Points, in no order, along strands that fork and pass close to each other.
Points whose rows are less than 1.05 apart are linked; no others are. Some points are linked to none.
q899: [.57,-.15,.15,-.34,.19,-.33,.17,.14,-.15,-.03,-.05,.18,.12,.19,-.01,-.33,-.11,-.22,.07,.00,-.20,.16,.34,.18,-.18,-.02,.40,.40,-.07]
q897: [.31,-.03,.31,.74,-.14,-.19,.10,.27,-.05,-.01,.45,.34,.07,-.15,.08,-.02,.25,.07,-.31,-.04,.06,.03,.09,-.30,-.33,.00,-.21,.19,.13]
q662: [-.11,-.02,.14,-.34,-.06,-.14,-.16,-.12,.35,.15,-.02,-.45,.06,-.47,-.38,-.22,-.30,.14,.20,.09,.23,-.03,-.12,.25,.12,-.25,.32,-.27,.16]
q205: [-.17,-.16,.63,.39,-.01,.26,.26,-.43,.04,.20,.24,.08,.02,-.16,-.37,.30,-.10,-.11,-.22,.28,.11,-.05,-.23,.16,-.10,-.03,-.28,-.16,.10]
q617: [.19,.07,.16,.16,.33,-.66,.06,.42,-.22,-.18,.24,.43,.02,.05,.05,-.02,.19,-.09,-.13,.04,.10,-.02,.38,-.09,.20,.08,.24,.28,.00]
q956: [.04,.05,.07,.28,.10,.02,.08,.26,.03,.09,.14,.03,-.31,-.12,.04,-.03,.46,.23,-.23,.27,.00,.10,.32,.11,-.33,.11,.08,-.06,.13]
q665: [.40,-.01,.10,-.44,-.15,.21,-.08,-.31,.08,-.06,-.08,.16,.07,-.03,-.34,-.18,.05,-.11,.07,-.05,-.09,-.31,.15,.15,-.01,-.36,.24,.12,-.02]
q567: [-.24,.22,.21,.37,.02,.42,-.09,-.47,-.12,.14,.02,.03,.01,.23,.08,.06,-.30,-.07,-.01,.07,.03,-.12,-.20,.00,-.38,-.14,-.01,-.66,.02]
q645: [-.14,-.09,-.14,-.62,-.03,.30,.00,-.02,-.05,.09,-.29,-.08,-.13,-.23,-.14,-.30,-.23,.12,.08,-.11,-.16,-.33,-.22,-.05,-.06,.03,.02,.12,-.01]
q660: [-.15,.00,-.08,.29,-.13,.11,-.22,.11,-.19,.06,-.03,-.05,-.41,.04,.40,-.07,-.49,-.21,-.17,.05,-.08,.05,-.04,-.02,.09,.29,.12,-.14,-.20]
q751: [-.44,.07,.07,-.11,.37,-.68,-.15,-.29,-.15,.17,-.25,.01,-.02,.09,.07,-.47,.06,.12,.07,.14,-.33,-.15,-.06,-.01,-.33,.22,-.11,-.11,-.13]
q507: [-.05,-.25,.23,.21,-.18,.05,-.14,-.36,.04,.04,-.29,.13,-.14,-.09,-.03,-.23,-.05,.15,.05,.17,.28,-.02,-.07,-.16,-.68,.01,.12,-.24,-.17]
q718: [.31,.03,.16,-.02,.20,-.33,.33,.09,-.13,.16,-.01,.31,.21,.41,.15,-.26,.09,.02,.31,-.01,-.33,-.06,.21,.10,-.39,-.07,.35,.49,.01]
q860: [.18,.01,-.33,.10,-.17,-.05,.52,.28,-.05,.13,.12,.05,.15,-.39,-.15,.22,.24,-.24,-.35,.00,.56,-.25,-.14,.13,.30,.34,-.37,.20,.24]
q247: [.00,-.21,-.30,-.27,-.15,.30,.00,-.13,.01,-.31,-.07,.01,.16,-.01,.16,.44,.45,.11,-.25,.26,-.22,.07,.22,-.28,.31,-.07,-.03,-.15,-.07]
q153: [.41,.01,.47,-.72,-.10,-.11,.04,-.35,-.15,-.11,-.12,-.17,-.01,.21,-.33,.10,.04,-.34,-.27,.29,.51,.10,.31,-.07,.50,-.06,.08,-.11,.34]
q484: [-.11,-.34,.09,.16,-.31,-.15,-.06,-.31,.05,.13,-.06,.31,-.05,.18,.01,-.23,.23,.28,.09,.25,.03,-.20,.01,-.20,-.62,.00,-.02,.31,-.18]
q828: [.12,-.11,-.01,-.37,.04,-.24,-.12,-.11,.03,-.37,-.13,.23,.06,.17,.15,-.28,-.02,-.14,-.20,-.13,.05,-.48,.23,-.20,.12,.05,-.07,.45,.12]
q142: [-.30,.34,.27,.17,.40,-.19,-.12,.08,-.12,.21,.01,-.16,-.26,-.18,.16,.04,-.07,.29,.17,.17,.06,.20,-.08,-.01,-.01,.09,.11,-.32,.10]
q290: [-.23,-.22,-.27,.30,-.14,-.13,-.17,.29,.06,.15,-.14,.05,-.27,.23,.39,-.42,-.02,.37,.35,-.07,.02,.12,-.13,-.37,-.42,.27,-.10,.05,-.05]
q172: [.18,.37,-.04,.63,.01,-.10,-.03,.09,.18,-.06,.37,.04,.26,-.27,.06,.24,.13,-.10,-.04,-.11,.41,-.13,-.26,.00,.17,-.20,.02,.18,.22]
q905: [-.05,-.19,.31,-.47,.18,-.44,-.02,-.29,.01,.12,-.12,.30,.13,.21,-.45,-.33,-.07,-.02,.42,.05,.10,-.24,.36,.05,-.07,-.13,.25,.09,-.29]
q411: [-.41,.18,.17,.02,.11,.11,-.06,-.31,.00,.24,-.05,-.12,-.09,.02,-.23,-.15,-.22,-.01,-.11,.28,.04,-.15,-.12,.05,-.19,-.09,.10,-.81,.12]
q538: [.38,-.38,-.37,-.49,.01,.12,-.30,.08,-.05,-.04,-.28,-.02,.20,-.39,.08,-.25,-.07,.02,.05,-.15,-.40,.22,.03,-.32,.25,.13,.01,.23,.15]
q731: [-.20,-.01,-.52,-.27,.22,.11,-.61,.14,.03,-.22,-.05,-.33,-.17,.02,-.11,-.20,.00,-.14,.09,-.21,.06,.25,-.02,.21,.03,.13,-.14,-.40,.06]
q808: [.01,.11,-.09,-.29,.23,-.11,.04,-.20,-.20,-.45,.10,.23,.18,.60,.27,-.17,.10,-.38,-.26,-.09,.13,-.48,.39,-.04,.07,.09,-.11,.22,.15]
q92: [.13,-.05,.11,.46,-.20,-.03,.35,-.39,-.32,.10,.27,.42,.24,.25,-.07,.22,-.12,-.57,-.29,.12,.09,-.23,-.16,.19,.05,.23,-.38,.43,.00]
q438: [.22,.07,.19,.68,-.21,-.02,.23,.01,-.26,-.08,.16,.30,.05,.20,.30,.09,.13,-.03,-.38,.07,-.02,.09,.05,-.18,-.57,.07,.07,.17,-.03]
q706: [.06,-.08,.00,-.25,-.27,.74,.15,-.05,.24,.03,.37,-.01,.05,-.14,-.32,.36,-.06,-.01,-.06,.16,-.16,-.18,-.17,.02,-.18,-.31,-.10,-.08,.10]
q570: [-.22,-.30,-.20,.12,.02,.10,-.46,-.09,.13,.26,-.05,.10,-.28,.07,.06,.02,-.29,.46,.56,-.02,.29,-.04,.02,-.12,-.38,.08,-.11,-.50,-.05]
q627: [.37,-.01,-.11,.02,-.27,.15,.21,.13,.13,.06,.38,.04,.32,-.33,.23,.38,.09,-.12,-.32,-.06,.04,-.12,-.08,-.42,.60,-.04,-.24,.41,.16]
q754: [-.63,-.09,.16,.14,.21,.18,.21,-.29,-.11,.28,-.11,.15,-.02,.13,.10,-.08,.06,.59,.19,.18,-.34,-.02,-.10,-.15,-.46,.14,-.34,-.07,-.05]
q65: [-.20,.10,-.19,-.28,.07,.30,.02,-.01,.37,.08,.00,-.05,.19,-.05,-.18,.06,.17,.30,.40,.12,-.40,.02,-.05,.07,.18,-.40,.05,-.37,.13]
q969: [-.08,.13,-.02,.16,-.01,-.36,.13,.25,.40,-.30,-.28,-.39,.06,.15,.35,.04,.00,-.11,.15,-.08,.19,.32,-.20,-.05,-.05,-.06,.24,.01,-.22]
q610: [.21,.05,.07,-.33,-.28,.58,.14,-.37,.17,-.15,.03,.00,.14,.04,-.35,.12,.16,-.07,-.12,.11,-.09,-.22,.01,.06,.15,-.48,.07,-.07,.11]
q563: [-.02,.07,-.23,-.05,-.21,.31,-.07,.35,.03,.00,.16,-.22,-.27,-.38,.06,.10,-.07,.13,-.15,-.28,.00,-.12,.24,.04,.77,.14,-.10,.20,.00]
q128: [-.39,.23,-.07,.21,-.27,.10,.05,-.12,.26,-.17,.39,-.20,-.27,.21,.24,.32,.11,-.17,-.20,.33,.30,-.23,-.27,-.04,.22,-.06,-.18,.14,.00]
q476: [.28,.11,.17,-.45,.21,-.18,.08,-.18,-.34,-.09,.04,.11,-.02,.12,-.25,.19,.12,-.43,-.21,.18,.65,-.24,.18,.09,.22,.12,.17,-.11,.20]
q789: [.11,-.06,.11,.43,-.07,.02,.39,.22,.03,-.15,.36,.16,.35,-.16,.01,.37,.16,-.19,-.23,-.10,-.24,.01,-.30,-.14,.44,.08,-.42,.42,.05]
q949: [-.23,.23,-.02,.04,-.04,.44,-.17,.06,.24,.07,.16,-.04,-.28,.24,-.21,.31,-.31,.15,.27,-.19,.00,-.15,.12,.34,.28,-.27,-.16,-.55,.02]
q521: [-.10,-.09,.05,.44,.01,.24,.24,.05,.07,-.06,.25,.09,.26,-.16,.12,.56,-.26,-.17,.00,-.14,-.25,.07,-.41,-.10,.34,-.01,-.35,.17,-.09]
q94: [-.02,.21,.11,-.14,.24,-.11,.22,.14,-.05,.09,.30,.22,-.05,-.13,.09,.28,.28,.31,-.09,.39,-.45,-.09,.04,-.09,.11,-.14,.08,.32,.11]
q501: [-.20,-.17,.16,.38,-.45,.19,.06,.14,-.05,-.24,.07,.17,-.23,-.05,-.18,.14,.07,.03,-.41,-.11,.15,-.09,-.04,-.13,-.26,.17,-.26,.30,-.27]
q518: [-.08,.06,-.08,.23,.01,.25,.06,-.03,.02,.22,.27,.04,-.04,-.21,.20,.62,-.40,-.17,.02,.11,.19,-.11,-.28,-.02,.47,-.10,-.08,-.16,-.03]
q592: [-.08,.02,.51,.39,.26,.15,.36,-.18,.02,.38,.07,-.02,.02,-.42,-.04,.18,-.21,.04,-.11,.14,.26,-.04,-.20,.24,-.12,-.09,-.11,-.29,.25]
q586: [-.47,.24,.05,-.33,.30,-.49,-.17,-.14,.00,.16,-.08,-.29,-.13,-.10,-.03,-.24,-.03,.22,.29,.27,-.17,.06,-.30,.00,-.07,.04,.09,-.22,.03]
q629: [-.11,-.11,-.34,.04,-.39,.38,-.11,.30,.26,-.29,-.05,-.14,-.18,-.03,.07,.11,.16,.07,-.13,-.28,-.08,-.01,.28,.01,.52,.06,-.25,.03,-.23]
q705: [-.07,.37,.05,.16,.17,-.01,-.34,.22,-.24,.06,.07,-.21,-.48,.10,.26,-.08,-.35,-.06,.13,-.05,.12,.29,-.16,.01,-.10,.24,.17,-.15,-.06]
q258: [.32,.28,-.07,.11,-.23,.10,.03,.21,-.02,-.19,-.06,-.15,-.03,.10,.36,-.12,-.08,-.17,-.05,-.30,-.17,.06,-.05,-.16,.28,-.03,.17,.29,-.12]
q238: [-.15,.30,.24,-.09,.38,.03,.26,-.30,-.15,.11,.24,.36,.27,.40,-.10,.01,.05,.03,-.01,.19,-.45,-.38,.01,.24,-.37,-.27,-.04,.06,.18]
q29: [.18,.30,.32,.67,-.02,-.02,-.05,-.26,.16,.01,.18,.03,-.08,-.03,.05,.00,.17,-.17,-.11,-.09,.45,-.19,-.11,.18,-.27,-.15,-.01,-.01,.10]
q967: [-.19,-.07,-.27,.13,.02,-.18,-.12,.47,.45,-.27,-.01,-.23,.09,.00,.30,.40,-.05,.20,.24,-.18,.33,.16,.04,-.01,.11,-.05,.06,-.22,-.04]
q63: [.10,-.14,.16,-.16,.08,-.14,-.06,-.33,.20,-.03,-.03,.40,.17,.07,-.32,-.31,.10,.00,.21,-.15,-.13,-.37,.37,.23,.10,-.30,.09,.20,-.23]
q852: [-.03,.37,.13,-.16,.25,-.07,.10,-.24,-.38,.11,-.01,.09,.04,.26,.09,-.10,.10,-.05,-.06,.22,-.37,-.17,.03,.21,-.26,-.08,.27,-.10,.07]
q846: [-.29,.05,.06,.70,-.01,.18,.21,.18,.45,-.15,.05,-.23,-.04,.21,.09,.02,.23,.06,.00,-.31,.06,.17,.05,.27,-.06,-.01,-.42,-.08,-.08]
q203: [-.37,-.05,.11,.19,.25,-.25,.18,-.34,-.18,.29,-.27,.16,.18,.15,.15,-.41,.07,.32,.13,-.04,-.39,-.19,-.02,.05,-.54,.13,-.21,.01,-.05]
q857: [.30,-.12,-.39,-.09,.16,-.15,-.13,.37,-.17,-.09,.05,-.23,.23,-.48,.12,.04,.23,-.02,-.31,-.17,.09,.27,.15,-.08,.65,.32,-.13,-.04,.35]
q619: [-.10,-.15,-.22,.55,-.26,-.14,-.01,.54,.48,-.20,.15,-.22,.27,-.17,.13,.16,-.11,.20,.13,-.40,.43,.00,.05,.02,.12,-.02,-.09,-.02,.00]
q479: [-.15,-.15,.07,.64,-.23,.09,.16,.51,.56,-.15,.13,-.22,.08,-.13,.10,-.15,.02,.26,.13,-.44,.23,.08,.01,.09,-.19,-.03,-.32,.13,.11]
q797: [.22,-.09,-.03,-.13,.15,-.58,.00,.01,-.19,.24,-.11,.30,.10,.47,-.11,-.23,.50,.12,.52,-.09,-.09,-.06,-.03,-.18,-.17,.03,.37,.54,-.01]
q516: [-.03,.00,.19,-.27,-.10,.05,.38,-.07,.14,-.03,-.43,-.31,.04,.17,-.15,-.04,.05,-.05,-.02,.06,-.04,.10,-.07,.21,-.43,-.16,.21,-.26,-.12]
q714: [.26,.10,.14,.43,.02,-.52,.02,.50,-.15,.04,.48,.41,.05,-.34,.08,-.08,.04,.08,-.26,.01,-.03,-.15,.10,-.29,.12,-.08,.05,.30,.23]
q466: [.12,-.28,-.06,.08,-.24,-.15,.12,.02,-.19,-.06,-.14,.19,.08,-.07,.18,-.04,.01,-.02,-.39,.20,-.51,.16,.30,.00,.18,.07,.27,.19,-.30]
q160: [-.10,.14,.40,.04,.28,-.04,.11,-.48,.09,-.07,.44,.35,.28,.28,-.26,.20,.01,-.23,-.04,.23,-.10,-.48,-.03,.19,-.06,-.40,-.10,.09,.13]
q196: [.14,.02,.03,.02,-.09,-.39,-.03,.11,.36,-.05,-.40,-.32,.12,-.04,.06,-.38,.04,-.05,.34,-.26,.04,.28,-.17,.10,-.18,-.06,.24,.17,-.20]
q942: [.11,.29,.20,-.12,.32,-.08,.01,.03,-.23,.22,-.11,-.01,-.10,-.04,-.17,-.30,.20,.03,.09,.01,-.43,.07,.17,.40,-.17,-.05,.20,-.08,.06]
q103: [.27,.33,.07,-.09,.18,-.14,-.32,.00,-.11,.01,.11,-.13,-.13,-.16,-.13,-.20,.13,-.06,.07,.09,-.21,.30,.05,.26,.29,-.14,.34,.07,.02]
q480: [-.17,.21,-.18,-.69,.31,-.01,-.20,-.32,-.26,.07,-.12,-.46,.06,.14,-.53,-.42,-.30,-.04,.01,.00,-.40,.47,-.15,-.01,.09,-.01,-.18,-.55,.08]
q681: [-.03,-.06,.26,-.72,.21,-.31,-.08,-.40,-.61,.05,-.05,.11,.05,.22,-.45,-.19,-.19,.04,-.13,.38,-.39,.23,.25,.08,.11,.06,.22,-.09,-.07]
q388: [-.42,.16,.21,-.10,.05,.46,.18,.08,.24,.20,.09,-.03,-.08,.06,-.34,.16,-.18,.39,.34,-.07,-.29,.05,-.04,.19,.10,-.27,-.11,-.45,.00]
q874: [-.13,-.17,.09,.05,-.14,-.13,.37,.37,-.13,-.22,-.22,.21,-.15,-.04,-.18,-.08,.16,.01,-.59,-.16,.11,-.24,.21,.08,-.19,.25,-.20,.28,-.11]
q330: [.48,-.11,-.26,-.51,.32,.06,-.23,.04,-.31,-.13,-.08,-.11,.10,-.22,.12,-.03,-.04,-.22,-.24,.08,-.35,.56,.08,-.19,.10,.14,.06,.17,.28]
q734: [.08,-.08,.26,.06,-.05,.06,.17,-.53,.02,-.20,.40,.28,.21,.39,-.25,.26,-.02,-.55,-.18,.08,.33,-.45,.00,.13,.12,-.10,-.24,.32,-.04]
q166: [.02,.22,.22,.19,.23,-.77,-.06,.04,-.13,-.09,.12,.03,-.10,.02,.11,.09,.22,-.17,-.19,.27,.34,.04,.06,.03,.24,.08,.25,.14,.01]
q414: [-.03,-.03,-.12,.28,.07,-.57,.06,.00,.14,.02,-.11,-.15,.18,-.28,.08,-.29,-.13,-.35,-.25,-.10,.59,-.32,-.20,.27,.34,.14,-.02,.06,.13]
q809: [.08,-.38,-.36,-.06,-.14,-.01,.09,.09,-.14,-.09,-.06,.19,.06,-.20,.18,.13,.28,-.06,-.63,.21,-.29,-.08,.24,-.23,.39,.17,-.11,.06,-.14]
q312: [.14,.07,-.23,.03,.00,-.01,-.27,.00,.29,.15,.13,-.06,.09,-.13,.29,-.15,-.15,.04,.47,.10,-.28,.01,-.20,-.12,-.01,-.23,.33,.09,.04]
q221: [.14,.04,.04,-.24,-.07,-.34,-.02,-.26,.02,.02,-.43,-.30,.14,.32,-.09,-.42,.13,-.13,.33,-.12,-.15,.20,-.16,.12,-.40,-.06,.25,.04,-.20]
q683: [.00,.30,-.24,-.10,-.02,-.06,-.03,-.25,-.49,-.34,-.05,.16,.16,.57,.48,-.13,.08,-.34,-.51,-.11,-.22,-.29,.12,.08,.02,.13,.04,.19,.09]
q17: [.34,.13,-.05,-.31,-.07,.27,-.27,.00,.00,-.25,-.19,-.45,-.04,.02,.26,.04,-.13,-.22,.05,-.26,.13,.26,-.02,-.10,.43,-.01,.06,.03,.09]
q635: [-.01,-.17,-.07,.13,.04,.11,-.30,-.30,-.12,.46,-.21,.09,-.10,-.04,.10,-.18,-.08,.25,.48,.17,.10,.08,-.21,-.24,-.46,.03,.20,-.33,.00]
q814: [-.38,.19,-.42,-.63,.22,.05,-.36,-.04,.00,-.20,-.03,-.58,-.18,.34,-.14,-.26,-.07,-.12,.15,-.10,-.18,.29,-.03,.17,.07,.08,-.26,-.56,.00]
q152: [-.21,-.26,-.39,-.18,-.08,.45,-.19,-.02,.20,.09,-.04,.08,.00,-.18,-.19,-.03,.30,.21,.11,.15,-.30,.00,.24,.13,-.10,-.15,.06,-.42,-.09]
q217: [-.27,.13,-.33,.55,-.15,.14,.07,.14,.16,-.13,-.16,-.19,-.07,.40,.23,.14,.37,-.13,-.11,-.18,.18,.16,.11,.22,.12,.10,-.14,-.32,-.29]
q553: [-.17,.06,.04,.24,.05,.31,.26,.15,.02,.00,.02,.13,.12,.09,.04,.48,.10,.37,.30,-.10,-.33,.22,-.21,-.24,-.38,-.06,-.13,.16,-.13]
q418: [.47,.10,.34,-.57,-.12,.10,-.23,-.22,-.04,-.19,-.27,-.47,.00,-.03,-.11,.16,.17,-.18,-.10,-.02,.28,.24,.21,-.16,.41,-.09,.07,.04,.44]
q277: [-.04,.00,-.06,-.85,.19,-.11,-.23,-.40,-.54,.10,-.16,-.10,.00,.08,-.40,-.33,-.21,.01,.02,.18,-.40,.37,-.15,-.14,.09,.07,.03,-.06,.04]
q167: [.07,.00,.07,.42,-.01,-.05,.00,-.01,.28,.06,.12,.29,.18,-.21,.12,-.20,-.04,.10,.10,-.03,-.32,-.15,-.12,-.06,-.07,-.25,.00,.35,-.02]
q727: [-.01,.01,.47,.16,.02,-.15,.00,-.15,.26,.27,-.03,-.11,-.02,-.51,-.13,-.12,-.22,.16,.07,.07,.32,-.15,-.01,.26,-.08,-.20,.20,-.13,.09]
q403: [.02,-.30,-.19,-.17,-.13,-.15,.08,-.10,-.02,.21,.03,.32,.03,.33,-.13,-.14,.47,.18,.26,.07,.00,-.34,-.10,-.25,-.46,-.05,.20,.54,.05]
q961: [.15,.02,.20,-.65,.00,-.36,-.21,-.22,.13,.01,-.03,-.37,-.02,-.10,-.71,-.44,-.03,.03,.17,.04,.16,.28,.03,.29,.05,-.21,.20,-.04,.04]
q880: [-.01,-.01,-.06,.52,-.35,.08,.00,-.10,-.12,.16,-.13,.06,-.21,-.09,.18,-.13,-.38,-.43,-.35,-.08,.26,-.22,-.16,.10,.20,.23,-.09,.05,-.20]
q174: [.31,-.17,-.24,-.43,-.06,.28,.17,.56,.01,-.08,-.24,-.07,-.03,-.04,.07,.53,-.15,.18,.30,-.18,-.03,.30,.07,-.18,-.12,.10,.13,-.12,-.21]
q985: [.08,.19,-.11,.28,-.15,-.11,.28,-.26,-.39,-.05,.06,.24,.14,.44,.34,.14,.02,-.44,-.44,.08,.02,-.21,-.04,.14,.13,.11,-.07,.25,-.09]
q28: [.25,.43,.03,.42,.05,-.45,-.13,.13,-.15,.07,.26,-.07,-.02,-.27,.12,.19,.13,-.15,-.12,.16,.53,.02,-.12,.01,.25,.06,.30,.02,.21]
q70: [.25,-.02,-.25,-.37,-.02,.25,-.10,.36,-.08,-.29,-.36,-.28,-.16,.22,.14,.19,-.37,-.11,.24,-.41,.08,.36,.00,.01,-.01,.14,.06,-.23,-.20]
q419: [-.38,-.24,.01,.43,.02,-.08,.16,.06,.04,.05,-.10,.14,-.14,.08,.40,-.27,.15,.62,.18,.17,-.05,.20,-.05,-.39,-.45,.34,-.36,.03,-.08]
q223: [-.29,-.20,.27,.36,.05,.23,-.01,-.03,.11,-.05,.01,.18,-.14,.20,.16,.51,-.58,.24,.27,-.10,.20,.02,-.24,-.20,-.44,.03,-.41,-.21,-.14]
q120: [.25,-.11,.20,-.66,.50,-.25,.08,-.06,-.47,.00,.04,.16,.10,.27,-.27,-.18,-.08,-.16,.01,.14,-.23,.28,.47,.19,.01,.10,.27,.20,-.06]
q894: [-.02,-.43,-.58,-.25,-.12,.21,-.33,.18,.09,-.06,-.19,.08,.03,-.37,-.17,-.20,.16,.19,.08,-.12,-.26,.16,.17,-.09,.09,.09,.06,-.12,-.17]
q818: [.06,.02,.11,-.35,.26,-.19,.03,-.12,-.20,-.03,-.22,-.01,-.02,-.25,-.18,.03,.04,-.20,-.31,.12,.25,-.16,-.02,.14,.21,.02,.08,-.21,.14]
q139: [-.16,-.30,-.47,.12,-.11,-.10,-.53,.41,.18,.18,.10,-.01,-.32,.07,.10,-.13,.00,.40,.60,-.14,.34,.04,.05,-.26,-.33,.24,-.05,-.07,.07]
q597: [.37,-.21,-.23,-.09,-.01,-.12,.07,.28,-.26,-.07,-.04,-.14,.03,-.10,.33,-.03,-.16,-.28,-.33,.15,-.46,.60,.07,-.09,.11,.14,.31,.05,-.07]
q761: [-.30,.06,.27,.38,.23,.45,.08,-.22,-.09,.02,-.04,.07,.11,.27,.08,.40,-.27,.20,.25,-.09,.05,.11,-.24,-.07,-.50,.00,-.35,-.55,-.04]
q187: [.31,.04,.01,.31,-.26,.27,.13,-.02,.27,-.03,.17,.05,.11,-.07,.10,-.03,-.08,-.20,-.13,-.18,-.24,-.15,-.09,.11,.10,-.31,.05,.40,-.12]
q764: [-.22,-.18,-.02,-.09,-.27,.79,.14,.13,.22,.20,.36,-.07,-.29,.11,-.03,.18,-.22,.18,.14,.08,-.31,-.09,-.01,.10,-.49,-.10,-.20,-.03,.07]
q525: [.02,-.12,-.09,-.35,-.21,-.01,.02,.11,-.05,-.33,-.40,.11,-.06,-.11,-.08,-.31,.01,.03,-.24,-.26,-.01,-.23,.00,-.17,.01,.13,-.10,.40,-.09]
q383: [-.51,-.05,.19,.15,.05,.17,.33,-.03,.05,.18,-.15,.05,.05,.11,-.07,.18,.13,.59,.46,-.03,-.50,.21,-.14,-.09,-.15,-.04,-.26,.15,-.26]
q560: [.39,.04,-.30,-.16,.03,.05,.14,.14,-.20,.14,-.14,-.04,.20,-.55,-.10,.13,.30,-.15,-.27,-.05,.42,-.13,.19,.12,.64,.36,-.24,.09,.44]
q138: [.06,-.20,-.39,-.37,.15,.04,-.10,.32,.09,-.26,-.06,-.16,.24,-.40,.23,.47,.24,.15,-.16,.06,.04,.23,.16,-.37,.50,.15,-.10,-.19,.13]
q323: [.27,.20,-.16,-.34,-.06,.06,-.57,-.09,.12,.11,.16,-.25,-.06,-.21,-.13,-.11,-.13,.09,.60,.01,-.11,.28,-.10,-.01,.34,-.28,.44,.02,.03]
q402: [-.18,-.27,.14,.42,-.29,.30,.02,.09,.13,-.07,.08,.21,-.14,-.12,.10,.22,-.41,.04,.00,-.13,.14,-.01,-.20,-.28,-.44,.09,-.23,.11,-.27]
q993: [-.13,.10,.22,-.05,.11,-.15,.32,-.02,-.01,-.06,-.33,-.17,.03,.00,-.18,.16,.24,-.08,-.17,.14,.23,.04,-.08,.18,.03,-.06,.16,-.30,-.06]
q310: [.02,.05,-.43,.05,.11,-.06,-.47,.15,-.09,-.34,-.19,-.14,-.05,-.04,.00,-.26,.17,-.33,-.25,-.32,.23,.20,-.06,.10,-.02,.23,-.01,-.22,.00]
q365: [.04,-.05,-.23,.08,-.12,.17,.08,.50,.05,-.05,-.15,.15,-.01,-.07,.07,.32,.08,.31,.27,-.24,-.08,.25,-.05,-.33,-.26,.07,.01,.12,-.26]
q997: [-.24,.09,.02,-.30,-.18,.54,.13,-.05,.04,.21,-.08,-.11,-.23,.05,-.14,-.25,-.23,.08,.21,-.09,-.17,-.31,-.30,.14,-.47,-.04,-.04,-.06,.07]
q707: [.16,-.19,.29,-.48,.12,-.49,-.13,-.10,-.03,.20,-.05,.03,-.10,.01,-.52,-.31,.03,.04,.30,.18,.21,.10,.11,.11,-.30,-.06,.34,.13,-.05]
q422: [-.27,-.09,-.40,.06,-.26,.24,-.04,.10,.17,-.21,-.22,-.29,-.24,.28,.11,.20,.10,-.17,-.11,-.14,.26,.12,.22,.21,.45,.14,-.22,-.32,-.27]
q801: [.23,.04,-.21,.01,-.34,.07,.02,.49,.11,.01,.43,-.18,.00,-.34,.38,.20,-.17,.07,-.21,-.09,.01,-.05,.03,-.46,.66,.04,-.06,.29,.12]
q405: [-.28,.07,-.12,.13,.08,.19,-.22,.03,.09,.17,.12,-.11,-.14,-.13,.04,.35,-.37,-.06,.09,-.03,.25,-.17,-.03,.16,.34,-.07,-.02,-.46,.06]
q158: [.21,.05,.28,.64,-.27,-.05,.14,-.11,-.06,.23,-.08,.10,-.18,-.19,.04,.01,-.07,-.31,-.24,-.06,.47,-.11,.01,.19,-.01,.04,.02,.07,-.13]

A fork is a point with three links. Follow the links from the first point to the second and name the forks in between, in order.
q662 / q238 => q525
q323 / q479 => q17
q797 / q365 => q754
q484 / q238 => q754, q17
q167 / q158 => q17, q754
q365 / q501 => q17, q525

Follow the links from the first point to the second, and from the first to the third. Name the last point that the two ways share.
q403 / q187 / q196 => q17
q205 / q567 / q238 => q525
q899 / q323 / q476 => q17
q158 / q718 / q516 => q754
q961 / q411 / q160 => q525
q660 / q290 / q174 => q754

A fork is a point with three links, a tip a point with one. Leave the first point through the second and follow the links. Name the first fork or tip that comes.
q521 / q789 => q17
q480 / q277 => q754
q718 / q899 => q310
q167 / q312 => q525
q751 / q586 => q438
q610 / q665 => q205
q330 / q597 => q860

Name the points in between on the shortest way along the links from the first point to the second, in order.
q365 / q403 => q553, q383, q754, q419, q290, q139, q570, q635, q507, q484
q801 / q153 => q563, q629, q422, q217, q846, q479, q619, q967, q969, q196, q221, q516, q993, q818, q476
q814 / q705 => q480, q277, q681, q120, q899, q718, q797, q403, q484, q507, q635, q570, q139, q290, q419, q754, q203, q751, q586, q142
q560 / q894 => q857, q138, q247, q809, q466, q597, q330, q538
